Points, in no order, along strands that fork and pass close to each other.
(in the rows, 128 means zero)
Points whose rows are less than 202 apart are linked; no others are. Some points are linked to none.
Q900: [135 160 154 156  84 117 172 109 151 142 136 101 147 115 178 132 138 173
  95 141  75 108 122  68 120 128  80 175  73 140  77  89 110 108  91 126
 116 146 157 122 113 114 181 149 134  94 134 108 134 150 106  79 161 102
 168 204 153 149]
Q691: [ 95 137 146  94 210 112  87 114 115 125 197 159 117 124 133  71  90 138
 108  91 131 136 121 131 164 143 144 114  98 155 117 104 159 103 107 130
 125 168 119 160 143 116 104 155  82 152  96 141 169 188 133 143 128 147
  90 122 139 114]
Q530: [201 100 103 157 120 149 136 103 106 164 113 141 134 149 145 131 179 148
 126  87  92  97 176 120 156 156 148 170  83  82 117 157 125  99 109  93
 132 148 146  92 133 127 149 135  96 126 128 135 157 119 163 112 129 112
 173 122 142  76]
Q877: [136 155 139 172  97 115 136 152 138 125 119 147 140 158 142  88  90 135
 122  90  85  88 134 137 124 110 151 212  42  93  86 144 126 108  99 103
 125 111 174  91  60 153 122 150 139 119 120 124 163 136 116  74 136 100
 145 146 115 144]
Q949: [171  93 141 143 167 162 148 129 112 158 139 189 161 136  90 147 117 152
 130  93 150 168 152 120 126 111 118 176 183 138 118 107 126 127 115 127
 129 136 176 158 147 123 148 203  68 182  60 112 192 142 150  97 102 177
 116 127 109 131]
Q528: [151 127 103 109  75 114 139 147 168 117 109  97 117 104 155 226 134 145
 116 171 127 141 114 108  94 108 137  76 150  98 109 134  86 154 157 165
 145 108  98 126 165 133 123  88 201  66 150 167 102 114  96 154 134  80
 124 158 117 127]
Q811: [124 106 176 130 166 106 161  58  82  92 143 124 184 142 126 104 101 214
 141  73  84 142 115 130 170 131 130 119 173 144 129 124  98 103 123 157
 139 108 159 153 204 159 146 141  90 130 142 131 138 140 163 115  94 121
 161 124 173 147]
Q869: [155 116 108  80 172 134 113  86  71 141 155 103 185 150 138  98 194 190
 131  94 127 117 141 104 179 155 132 132 174 117 110 126 106  60 123 144
 129 183 183 139 160 161 174 168  57 133 145 141 152 138 178 145 122 148
 157 138 191 141]
Q473: [110  73 130  97 144 126  87  91 180 153  96 136 142 119 110 183 110 123
  90 120  98 146 102 101 146 111  67  77 142 132 148 136 104 160 123 130
 167 172 106 149 119  83 145 152  70 116 130 129 111 137 186 175 150 172
 118 178  90  87]
Q445: [146 101 143 136 119 132 182  87 145 140  93 180 134 142 124 154  94 143
 116  90  85 124 119 130 130 126  98 161 144 142 183 171 129 139  95 106
 147  84 123 119 192  82 133 146 111 150  96 158 145 138 161 117 133 141
 165 114  96  90]
Q319: [167 100 107 140 108 126 174 117 157 144 134  95  97 104 155 152 166 132
 111 143 116 103 171 104  96 142 119 102  99 140  76  85  94 160 134 159
 130 205  75 165 135 144 166  64 162 114 152  67 120 132 110 111 106 123
 159 114 153 117]
Q373: [115 155 126 134 166 116  88 172  94 136 138 137 126 148 115  84  92 109
  80 114 110 102 127 153 125 111 162 119  83 121 181 131 157 130 137  87
 107 100 104  87  96 128  94 165  95 144 111 166 155 119 121 130 151 177
  73 128 102 120]
Q10: [160 110 119  84 137 164  82 140 160 127 131 165 143 108 149 193 152 141
 110 130 137 174 165 151 141 125 136 146 118 116 106 141 156  97 126 119
 122 135 139 114 110 105 112 184 147  92  26 143 185 167 148 175 114 103
 123 162 106  99]
Q734: [124 149 120  91 223 117 107 152  82 118 181 174 152 118 112 111 105 128
 118  98 153 157 148 166 130 123 154 140 103 150 132 111 178  87 111 133
 121 162 136 142 143 112 115 187  83 177  54 135 194 151 145 154  97 183
  86  95 129 117]
Q505: [133  87 150 140 112 125 206 113 133 149 131  95  94 113 148 104 160 123
  96 149 115 112 163  86 106 152 146  86  82 139 133  85  97 197 134 127
  95 154  18 163 142 148 168  86 142 172 151  91 148 108 108  72  73 134
 103 105 140  98]
Q43: [143 133  80 119 119 130 111 177 186 103 107 132 129  68 152 173 130  90
 145 122 123 206 159 158 175 132  78 115 134 152  85 188 100 105  96 148
 164 144 182 181 189 104 126  92 108  93 155 110  65 105 123 139  94 103
 164 114 118 166]
Q570: [145 137  87  65 145 126  85  74 104 138 168 109 142 129 160 131 199 148
 160 124 129 125 145 122 171 176 156 139 144 102 100 133 150  53 131 134
 137 190 140  94 130 137 138 143 103 102 168 163 146 167 156 182 149 115
 154 137 166 104]
Q297: [172 161 114 171 126 140 182 170 108 120 128 110 127  95 148 142 102 151
 120 126 112 160 149 114  91 119 121 148  82 116 113 133 121 110 111 112
 103 104 164  81 146 147 131 121 117 144 122 144 137  83  81  29 129 116
 148  82 168 158]
Q320: [115 129 138 169 180 145  88 140  84 132 177 132 109 163 106  56 147 108
 165 110 178 103 172 147 153 149 184 148 147 133  57 113 139 111 107 125
 141 157 157 163 114 143 124  99 114 133 133  81 147 141 126 120 105 117
 138  99 159 140]
Q72: [104 118  94 148 100 145  85 192 138 143  78 134 130 128 126  67 161  35
 142 138 150  88 165 173 117 144 145 148  82 108  70 146 107 131 119 105
  98 150 128 174  40 186 138 123 136 142 152  64 111  97 133 109  97 136
 153 134  92 168]
Q3: [166 147 147 181 152 102 174 152 108 105 110 117 157 130 152 162  85 152
 132 112  74 165 113 123  88 113  99 141 103 132 134 172 112 132  77  89
 125  30 170  74 169 125 121 122 113 118 135 147  96  75 111  59 118 120
 176 115 157 165]
Q642: [141 142 132 141  79 130  80 170 167 105  76 106 109 124 113 193 152 102
 121 156 143 149 165 145 148 126 164 144 165 117  91 179 148 107 189 150
 133 129 173 119 122 125 112 114 189  90 157 131 122 134  82 168 151 121
 148 128  67 138]
Q964: [170 134  97  72 126 151 117 143 154  78 109 189 154  95 148 191 153 161
 132 101 126 199 179 192 162 144 152 167 113 127  84 182 164  47 116 138
 113 141 188 129 138 121 121 156 143  94  33 118 174 156 139 165  85  91
 142 146 129 119]
Q872: [173 155 133 165 143 119 176 146 126 118 119 159 120 138 137 164  63 124
 139  99  78 139 127 147  98 116 108 161 122 131 156 183 142 138  81  86
 152  42 151  71 184  69 105 130 102 113 105 168 132  93 127  90 140 148
 160  87 123 111]
Q773: [148 155  73 132 116 112 138 194 131 129 113 168  70 117 147 105 111  80
 118 108  90  78 132 140 167 144 149 110  38  60 107 189 110 135 151  89
 135 151 112 130 122 143  86 109  90 128 118 129 123 100 125  90 160 128
 127 107 121  98]
Q243: [128 110  82  79 115 155  78 109 178 125  99 143 108 129 131 170 154 159
  89 129 103 134 131 104 149 134 102  92 124 134  99 158 104 136 185 140
 134 216 136 112  99 174 130 147 114 104  77 118 145 228 142 154 158 158
 144 161  78 134]
Q848: [136 154 145 143 136 116 126 139  87 122 163 133 135 140 164  78 106 144
  95 101 113  98 112 116 160 120 169 132  41 107 174 135 138 128 116  75
 106  83  95  81 123 144 106 156 122 134 114 190 158 121 134  87 133 108
  64 140 157 117]
Q865: [142 150 130 135 100 106 173 152 168 133 120 101  79 122 133 123  95 129
 111 136  93  88 124 106  78 132 100 118  67 100 120 116 121 172 144 116
 148 123  82 107  84 123 120 104 155  77 111 112 120 115 107 108 156 128
 135 160 127 118]
Q727: [ 90 129 158 148 162 147  95 168 122 118 121 180 136 149  71 123 131  81
 134 122 181 168 145 177 122  87 159 138 197 180 160 114 154 132 125 148
 117 105 132 175 129 126 107 124 136 182  98  97 152 137 116 161  86 157
  95  89  97 151]
Q503: [143 152  87 130 143 136  68 169  68 128 133  44 131 139  89 114 192 135
 129 150 196 139 142 125 109 129 166  56 164 101 141 137 137 120 169 141
 139 123 132  79 121 129 112 111 140 116 154 151  88  87 102 157 143 123
 116 110 169  95]
Q104: [110  83  91  64 114 115  95  98 186 140  79 163 129 104 126 178 121 115
  96 128  76 146 103 122 170 123  94  82 105  98 147 180  96 140 155 138
 132 186 110 157 110 153 124 147 107 118 132 138 118 164 171 189 150 155
 121 164  70 106]
Q749: [109 126 169 144  98 136 170  90  90 145 145 114 135 111 151 133 117 102
 150 192 144 129 119 131  73 136 127 147 142 156 214  56 176 163 153 125
  91 108  81 103 146  78 135 127 145 169 155 156 141 100 103 121 146 137
  89  85 125 108]
Q203: [ 63 109 200 195 143 103 166  83 102 157 125 133 150 169 130  96  91  96
 175 145 128 106 121 150 124 140 103 176 184 162 119 107 134 152  58 100
 138  76 118 152 136  81 159 118 130 146 184  91 112 106 132 121 148 161
 159 119 126 151]
Q58: [153 126  99 120 141 126 148 153 161  98 114 153 134  78 144 159  82  90
 169  94 110 182 137 169  97 110  60 150 122 155  99 157 127 127  68 123
 152 111 142 169 152 117 131 104  99 112 112 110  89 103 154 104  91 110
 176 101 122 160]
Q506: [ 98 135 202 194 123 127 115 170  72 143 130 103 148 184  97  72 135 126
 108 153 157 118 137 146 123 108 210 134 123  91 163 127 137 176 150  97
  94  37 108 100  94 151 101 134 162 137 141 136 148  86  92 110 118 138
  64 150 127 154]
Q42: [168 103 126 127 149 121 141  84 106 131 129 130 186 130 117 126 125 195
 140  68  88 124 129 117 142 126  98 151 158 116  97 138  91  95 118 144
 161 144 198 144 152 147 159 163  69 118 126 123 133 136 180 106 116 143
 183 150 161 138]
Q838: [140 133 126 117 155 122 114 129 154 120 176 165  80  97 144 104  88 129
 122  82 110 123 134 128 155 126 147 163  79 126  72 104 142  92 134 132
 128 216 157 159 100 152 115 133  88 135  89 109 178 179 110  92 137 127
 124 111 129 136]
Q817: [126 146 125 115 108  99 128 127 170 126 128 113  82 119 110 155 102 111
 146 151 132  95  98 109 116 135 109 103 116  82  80 109 102 167 168 149
 158 175 103 136  75 127 111 109 152  89 155 111 107 146 112 139 168 138
 121 147 114 122]
Q95: [162 146  80 162 122 130 161 177  96 131 119  93 116 122  95 100 125 180
 109 108 146 128 139 105 117 125 159 103 108  82 139 147  97 128 164 117
 127 132 134  81 129 170 115 108 123 146 113 136 120  92  97  69 128 130
 118 100 168 139]
Q611: [135 109 121 153 154 120 162 115  89 114 118 139 159 154 115 107 137 176
 115  87 117 138 144 128 224 128 166 120 161 123 146 173  91 104 126 127
 126 120 140 140 222 155 125 129 107 164 152 144 125 115 136 117 108 135
 158  91 161 139]
Q17: [ 95 100 145 111 129 121 139  58 121 100 100  82 167 100 118 104 132 155
 127 122  83 135  99 144 135 141 101  94 178 188 184 114 116 140 142 167
 128 152 116 146 175 138 154  77 107 145 178 101  66 140 150 146 107 156
 168 103 157 163]
Q247: [173 115  97 163 137 147 137 187  66 128 113  64 144 122  50 136 163 167
 133 139 191 169 144 127  86  90 170  83 175  97 155 133 116 139 188 142
 119 131 144 100 111 171 117 108 138 174 129 128 104  65  89 115 102 139
 106  84 169 127]
Q290: [165  92 140 149 130 152 174 111 127 176 149 136 141 101 143 154 122 139
 120 137 117 147 146  77 121 123 112 156 150 131 135  84 122 136 120 106
 111 154 129 134 143  91 161 184  70 170 127 142 168 120 134  71 138 162
 109 142 125 115]
Q923: [128 110 137 127 112 140 145  83 103 167 178 111 148  87 180 164 145 115
 142 182 131 134 146 114  95 151 112 142 157 169 165  48 161 136 129 122
 105 161  82 121 158  56 161 162 105 160 161 152 155 117 127 131 150 148
 105 110 140  84]
Q558: [ 68 129 141 129 149 119 167 126 174 142 101 203  83 175  88 152  87 104
 127 112 161  92  57 102 123  91  64 101 151 135 167 154 104 156 118 129
 168  98  97 175 121 107 134 113 108 174  99  98  97  97 148 118 156 161
  99 129  86 149]
Q709: [101 153 113  89  90 118  81 141 149  97  80  89 172 108 108 157 133 102
 132 159 108 173 106 176 123 115 139 117 180 165 183 153 154 101 167 166
 118 126 137 103 106 134 110 119 133 121 191 149  75 128 116 211 122 161
 123 113  85 166]
Q26: [101  95 125  71 128 100 134  82 136 105 122 108 153 107 143  84 107 137
 123 113  98 118  78 135 123 126  95 122 114 162 162  99 116 124 108 138
 114 118 102 142 114 174 138 112 126 131 139 120  88 150 164 131 116 113
 145 148 147 158]
Q412: [144 141 148 136 148 136 133 146 126  96 157 167 118 116 159 108 102 143
 115  89 112 150 135 153 152 119 161 146  81 148 136 147 138 113  87 101
 110  76 114 124 170 142 108 129 134 126  71 160 159 133 121 101  87  74
 113 108 148 132]
Q608: [158 106 137 182 113 169 127 149 164 192  85  81 127 149 118 157 190 138
 106 172 145  85 181  87 113 131 118 172 135 104  44 105  99 116 152 131
 130 175 187 108  99 149 195 144 172 117 126  84 147 116  87  92 134 129
 182 162 114 157]
Q959: [109 111 171 152 153 141 136  62  81 134 179 126 143 156 109  67 116 143
 183 115 152 101 147 145 119 152 155 188 163 164  89  74 162 117 118 147
 137 163 161 161 108 131 147 137 123 166 136  88 168 163 135 115 116 131
 150  99 146 129]
Q121: [142 117 113 126  93 110  89 171 170  92 109 102 109  84 113 193 123 101
 162 132 158 193 152 153 143 120 116 105 169 134  85 179 125 113 142 173
 167 137 193 167 147 124 109  71 166  89 167 109  72 111  89 166 108  82
 145 103  98 148]
Q543: [106 170  69  47 111 123  53 131 115  95 135 121 120 122 139 144 198  90
 176 151 189 166 121 139 122 135 132  67 146 101 105 169 138 114 134 166
 127  93 105 108 125 133  93 121 171  80 162 176  75 145 143 203 140  76
 113 138 114  99]
Q249: [108 145 124 100 121 133  95 122 103  89 113  67 182  77 127 132 150 135
 157 150 102 184 107 172  90 121 104 100 181 210 164 126 153 105 149 177
 125 153 161 125 152 141 125  87 125 135 181 119  65 119 128 172  76 135
 156  87 143 176]
Q989: [138 129  98 127 149 135 101 132  78 151 145  58 161  93 124 116 160 129
 136 159 145 127 128 115  96 127 125  76 151 110 160  81 132 130 152 136
 133 149 118  91 122 110 129 122 104 127 170 150  97  90 127 133 149 150
 115 119 182 119]
Q456: [125 100 208 163 100 154 111 125 115 138 135 101 160 143 136  84 172 148
  97 147 144 133 149 107 126 108 191 130  86 105 155  93 125 165 116 112
  85  61 100 127 106 150 136 139 186 115 130 136 151 110 120 117  98  86
  78 173 136 124]
Q559: [146  75  93 124  92 163 150 119 163 145  72 169 136 118 102 153 129 103
 141 117 134 137 147 141 123 124  99 165 153 142 134 143 104 138 142 148
 132 162 136 188 135 157 150 137 137 156 103  91 133 144 166 127 107 129
 168 109  74 133]
Q127: [146 136 142 124  60 121  96 169 168  88  77 100 143 106 133 179 126  88
 120 148 102 182 172 193 120 105 167 150 143 142 147 171 172  94 159 137
 115  97 150 104 123 104 102 123 163  97 171 141 113  91  85 196 122 132
 137 104  66 136]
Q497: [128 170  81 114  94 137 123 133 137 152 134 112 137 121 179 164 170 168
  98 170 129 119 103  88 131 143  89  87 158 141 163 140 105 120 135 112
 118 110 109  82 196 101 134 168 134 103 117 196 115 145 119 128 171 121
 127 178 140 137]
Q5: [ 83 134 149 142 202 131  84 146 115 141 145 146 102 171  92  99  75 125
  58 112 101 103  93 134  80 107 123 108 100 161 195 140 155 143 128 100
 126  92 124 100 126 118 111 137  71 147  71 116 121 139 124 137 143 196
  93 118 104 135]
Q851: [121  97 157 136  94 163 121  92 109 155 143 116 128 192 128  98 185 156
 118 158 178  88 142  91 139 159 153 113 144 110 157 112 133 173 120 110
 102  72 101 138 107 106 151 173 187 116 124 145 158 125 155 133 125 100
 103 175 125  75]
Q331: [113 134  70 118 133  92 101 194 109 125  77 163 127 117 162  81 108  45
 107 101  61 102 141 188 156 127 142 145  37 102 133 196 128 109 118  82
 105 128 122 114  97 169 103 127  76 145 146 128 123  86 147 116 139 156
 135  97  97 133]
Q679: [124 155 100  93  91 120  78 156 157  99 130  95 119  96 156 176 156 113
 153 168 170 165 108 141  81 127 121  73 154 133 126 126 128 128 130 151
 123  75 104 121 145 121 104 101 189  65 149 160  68 129 111 175 121  58
 121 149 125 137]
Q304: [134 132 130 128  99 112 234 134 145 143 126 130  80 127 146 131 104 117
 107 162 111  95 123  86 102 143 100 120 103 131 158 111 103 184 138 123
 114 113  47 139 153 134 148 108 155 150 122 129 139 112 112  75 129 124
 106 122 121 123]
Q212: [144 152  73 119  94 147 127 146 112 113 121 145  78 127  87 155 150 109
 177 144 187 101 112 137  69 134 113 119 151 128 131 109 140 140 188 162
 146 185 124 113  86 139 101 106 182 170  93 109 129 136 134 131 117 126
 114  59 114  88]
Q399: [ 89 125 121 125 164 126 158 120 131 121 117 176 142 147  93 141 101 116
 156 106 171 153  84 111 146  92  53 101 197 146 156 122  92 152  75 138
 173  85 131 182 162 115 139 118  86 161 127 107  83  93 176 114 124 140
 121 110 135 172]
Q845: [148 102  93 116  88 156 151 130 183 132  88 142  93 101 112 161 125 128
  92 135 106 123 131 103 111 116 115 115 143 155 121 126  93 148 182 162
 128 218 134 148 118 170 147 114 131 144  93  89 148 174 124 109 121 156
 140 123  83 156]
Q919: [155 175 112 123 136 122 110 177 106  83 161 141 136 115 134 121 118 140
 142 102 157 166 157 159 149 134 166 150 123 136 102 157 163  74 122 125
 135  87 165 112 148 125  93 138 121 120 111 159 140 122 103 130 110  94
 108 103 138 131]
Q760: [136  86 126  95 117 101 155  84 130 129 111 158 134 116 134 142  89 147
 118  92  79 118 108 131 158 123 125 129 103 103 192 162 124 122 119 116
 137 102  94 112 147 113 105 137 122 130 120 182 137 124 172 152 137 114
 129 127 116  68]
Q507: [ 80 166 130 102 167 141 121 131 141 103 153 155 116 153  92 102 120 140
 151 126 193 148  57  94 148 102  78  73 190 145 126 100  98 152 102 155
 153  94 153 183 135 140 124 120 114 124 111 111  78 145 142 119 136 126
  99 146 149 192]
Q972: [132 123 165 186 109 135 147 157 146 166  66  59 186 124 136 124 160 130
  88 155  92 151 142 103  71 102 118 132  78  92 127 106  88 157  99 109
 101  83 143  86 102 144 151 120 149 112 172 103  99  73  80  78 121 131
 165 163 141 157]
Q250: [ 61 138 176 134 169 128 134 123 128 126 148 128  97 159  82  87  66 138
 100 142 127 110  57 104  94 105 140  86 134 137 170  89 131 174 169 131
 130 131 113 128  95 133  98 103  97 162 114  94 103 142  89 131 144 173
  70 135 134 151]
Q715: [146 164 117 116 110 118 110 173 149 113 138 153  96 110 134 118  67 125
 116 100 106 126 123 148 119 108 160 185  71 111 112 126 157  91 164 126
 116 165 173 108  64 165 100 154 121 132  82 136 183 151 100 100 159 133
 115 113  99 147]
Q944: [134  89  94 139 128 106 142 100 114 169  99  54 161 115  99 145 160 159
 131 139 122 111 122 103 108 138  68  92 170 104 141 118  94 156 131 137
 172 150 127 100 129  97 164 119 112 109 172 118  81  87 151 131 170 164
 162 148 178 111]
Q837: [157 106 124  95 184 132  83  79 114 143 166 109 111 130  98 142 148 128
 167 116 134 124 127 104 170 150 145 106 149  75  71 107 134  98 145 134
 173 236 138 122  92 131 126 101  74 106 171 125 130 159 166 187 146 138
 127 128 151  97]
Q518: [144  85  87 102 126 144 142 131 169 146  93 177 140  88 138 149 112  83
 133 102 120 157 123 154  84 110  49 152 115 163 147 137 118 138  78 112
 113 124 110 182 147 136 153 138 119 143  77 108 114 124 181 117  95 118
 170 117  91 139]
Q370: [137 111  87  70  84  96 123  79 133 105 112 143 123 118 157 144 129 154
 132 125 102 103 104 132 139 148 140  99  92  87 163 171 120 124 146 133
 127 104  76 101 130 149 100 119 169  83 130 183 122 150 162 172 146  68
 134 138 125  60]
Q219: [ 68 123 211 149 156 108 143  85  99 126 174 147 152 185 144  80  83 134
 145 136 121 107  91 136 140 124 124 177 139 174 138  96 144 142  70  99
 117  53 134 137 142 109 128 150 129 132 140 127 125 139 141 124 130 113
 122 155 140 146]
Q83: [ 65 125 212 186 154 129 142 147  99 148 147 123 110 191  87  57  88 128
 109 149 135 113 113 144  86 116 184 127 126 131 153 111 125 188 143 108
 112  63 105 109 109 149  96  83 147 133 110  85 129 125  85 102 105 141
  84 120 139 165]
Q413: [150 195  83 134 117 112 134 189 144 104 138 156  74 120 169 113 108 113
 107 120  97 112 115 111 196 139 147 104  71 103 113 198 108 108 142  95
 133 122 130 106 182 110  84 110 117 104 126 172 111 132  99 109 153 104
 125 118 134 130]
Q478: [ 66 149 168 146 129 136 159 117 194 131 117 207  65 161  99 149  89  85
 144 136 169  93  74 117 128 118  80 162 176 176 120 128 140 134 112 150
 149 111 130 195 142  98 143 104 151 153  83  87 136 164 107 121 152 137
 128 123  74 165]
Q698: [132 119 113 120  80 115 154 104 143 155 134  73 139 129 165 165 167 190
 111 172 140 117 120  90 103 141 122  99 139 116 123 101  95 151 146 146
 129 128 102 109 155 138 152 123 189  91 144 149 125 129 101 125 150  84
 128 178 151 124]
Q351: [ 92  77 197 148 130 111 156  64 115 136 164 146 148 170 144  96  81 155
 119 122 104 109 103  88 197 120 166 160 124 126 143 118 141 142 104 106
 107 104 112 145 123 116 133 175 119 166 158 163 169 136 152 119 126 119
  91 174 128  94]
Q327: [120 164  67  85 109 114  87 121 139 129 122 130  94 123 124 168 133  84
 170 157 149  91 100 139  79 145  71 105 131 112 101 116 139 144 176 156
 161 191 125  92  60 123 118 123 151 114 131 130 108 162 147 157 177 148
 125 111  95 101]
Q819: [179 144  99  76 138 124 127 183 134  62 162 163 115  79 121 191 120 119
 150 102 156 205 179 186 154 128 181 151 130 114  76 176 173  74 139 141
 127 148 190 116 119 105  85 120 132 107  60 137 156 120  94 173  98 111
  85  99 132 109]
Q565: [130 172 158 176 106  90 139 117 140 132 161 121 132 155 172  92  95 130
 133 115  90  71 111 107 146 129 111 181  55 122  83 130 138 122  80  90
 135 102 150 106  84  88 128 153 140  85 133 138 133 149 123  98 171  94
 162 202 144 137]
Q225: [ 93 146 141 108 146 125 137 109 106 114 164 122 141 135 143  78 110 133
 134 142 154 132  80 116 142 132 119 116 150 154 162  68 130 135 104 118
 106  78 108 141 145 143 120 136 127 144 139 140 103 131 139 108 129 109
 103 138 160 161]
Q242: [159  93 122 120 178 139 122 131 127 161 162 175 114 136  91 140 119 105
 163 102 164 139 126 103 186 118 132 150 173  68  76 106 109 107 127 126
 159 198 158 183 113 137 127 140  67 149 138 115 146 128 160 155 126 141
  99 131 132 118]
Q244: [ 80 153 172 161 148 160 109 151 173 126 114 192  75 148 101 138 125  74
 121 130 170 127 132 133 152 120 143 133 195 177 145 136 147 130 126 152
 124 102 128 178 180  93 114  96 153 159  86  97 147 161  98 139 111 138
 114  92  87 156]
Q690: [132 150  96  60 101 114  68 126 114  79 131 123 127 120 145 120 186 129
 132 138 150 159 139 160 151 138 192  79  98 101 150 185 151  94 143 136
 100  75  77  97 115 158  83 118 182  66 145 185 116 152 140 205 121  63
 119 143 125  76]
Q420: [ 71 117 172 171 148 131 180  64  97 142 162 105 115 158 109  60 127 146
 168 138 160  92 137 120 122 171 106 144 176 171 108  75 137 156  96 124
 139 147 121 167 139  92 174 104 128 168 147  65 128 140 117 111 143 155
 161 112 170 124]
Q440: [172 121 158 207 109 153 122 166 132 193  90  83 170 146 129 142 183 124
 107 142 133 129 170  93  95  97 140 176  91  71  86 115 107 136  86 104
 112 100 175 102  89 134 168 163 159 119 151 110 139  76  93  66 115 114
 152 164 123 133]
Q532: [130 207  74 116 132 111 133 175 139 121 144 110  98  98 176 155 117 125
 109 168 120 138  89  97 160 131  90  65 122 129 158 155 114 108 139 105
 122  98 106  83 197  91  97 134 116 100 155 202  73 112  94 120 174 129
 113 133 159 153]
Q613: [ 95 125 188 134  96 119 113 109 120 125 124  94 125 119 144 117 123  79
 144 187 129 103 119 156  94 138 164 119 129 139 181  74 166 168 159 134
  94 112  55 134 118 100 108 109 170 136 188 138 112 100  99 160 122 122
 100 103 105 115]
Q672: [150 112  89  94  87  90 189 138 171  83  96  96 108  61 165 164  86  97
 143 130  62 139 113 147  83 105  75 104  73 132 136 118 102 150 112 148
 113 141  56 129 106 164 134  60 155  88 155 105  61  80 129 126 113 103
 157 101 155 150]
Q364: [ 87 193 116 115 134 148  81 147 101  88 132 142 135 142  88  98 152  91
 172 138 191 141 113 164 117 127 147 144 189 189 134 120 184  97 154 167
 119 140 165 125 101 129 104 123 155 177 131 121 138 154 107 166 124 154
 112  79 109 146]
Q619: [ 94  94 193 142 107 109 151  61 133 139 147  98 116 160 146  96 118 154
 116 137 101  82 117 101 133 158 141 137  88 125 136 111 158 173 120 108
 133 104  78 119  92  81 145 143 158 108 154 135 149 140 139 138 144 117
 108 190 127  56]
Q912: [166  95 169 155 170 135 110 129  95 145 174 145 109 174  97 105 163 133
 149 116 172 118 162 120 197 123 209 165 143  59  84 114 135  95 134 109
 115 165 141 160  95 165 131 118 116 139 155 122 184 119 137 153 105 107
  98 140 155 117]
Q551: [141  71  97 130 123 134 119  82 139 172  88 114 133 122 119 152 158 106
 127 135 111  88 147 105 136 157  61 119 154 119 117 129 106 148 129 118
 168 181 123 128 108  86 179 132  83 117 158 108 109 123 187 142 162 186
 158 155 116  85]
Q971: [103 167  86 112 117 157 107 128  61 122 138 122 122 157  84  82 179  92
 186 140 213  84 115 144  93 143 143 130 168 144 138 104 165 116 152 155
 131 139 133 113  76 140 114 119 169 186 126 124 136 127 145 144 126 139
 121  73 132 101]
Q652: [ 83 126 208 139 104 109 109  86 135 120 124  76 118 150 148  76 119 115
 121 150  99  78 118 160 110 157 169 123  77 124 165 114 164 165 128 108
 121  79  59 103  98 102 110 105 184  79 179 134 114 122 109 163 134 106
 123 156 116  97]
Q620: [148 133 124  93 192 154 119 135 105 113 145 194 156 136 102 122 117 177
 115  74 149 166 142 152 139 125 117 134 145 154 119 141 137 100 111 141
 128 125 173 161 173 132 131 196  92 142  16 123 186 164 165 130  80 140
 122 138 131 136]
Q675: [131 130 148 154  89 162 141 103 164 156 124 103 126 132 170 133 186 167
  72 153 112  92 168  73 112 160 114 165 100 157  58  69 109 119 116 141
 107 180 157 130 111 142 201 140 149 116 120  79 166 170 100  81 140 115
 160 181 132 143]

A fork is a point with three links. Follow the links from the first point to the second and name the forks in between, in order.
Q642; Q675: Q225 > Q219 > Q619
Q104; Q959: Q225 > Q219
Q212; Q104: Q225
Q819; Q478: Q619 > Q219 > Q225
Q838; Q203: Q619 > Q219
Q959; Q971: Q219 > Q225
Q877; Q506: Q619

A fork is a point with three links, a tip a point with one. Leave the first point through the second and follow the links. Name the first fork or tip that comes.
Q734; Q620: Q619
Q327; Q212: Q225
Q225; Q507: Q319
Q83; Q250: Q10
Q690; Q543: Q331
Q420; Q959: Q611
Q691; Q838: Q972
Q611; Q811: Q219

Follow the links from the first point to the second, and from the first to the third. Name the last point that the two ways share.
Q58; Q412; Q912: Q219
Q83; Q304; Q869: Q219
Q819; Q570; Q613: Q619
Q848; Q212; Q715: Q619
Q212; Q923; Q845: Q225
Q297; Q478; Q420: Q225

Name the points in between on the shortest way along the links from the first point to the second, in order.
Q212; Q811: Q971 > Q364 > Q727 > Q244 > Q478 > Q558 > Q399 > Q507 > Q225 > Q219 > Q203 > Q420 > Q959 > Q320 > Q912 > Q242 > Q837 > Q570 > Q869 > Q42
Q900; Q652: Q565 > Q877 > Q715 > Q838 > Q691 > Q734 > Q620 > Q949 > Q290 > Q923 > Q749 > Q613
Q243; Q290: Q845 > Q559 > Q518 > Q58 > Q43 > Q121 > Q642 > Q127 > Q709 > Q249 > Q17 > Q26 > Q225 > Q219 > Q351 > Q619 > Q652 > Q613 > Q749 > Q923
Q331; Q297: Q773 > Q413 > Q532 > Q497 > Q698 > Q528 > Q679 > Q543 > Q690 > Q370 > Q760 > Q445 > Q872 > Q3
Q412; Q613: Q848 > Q373 > Q5 > Q250 > Q83 > Q506 > Q456 > Q851 > Q619 > Q652
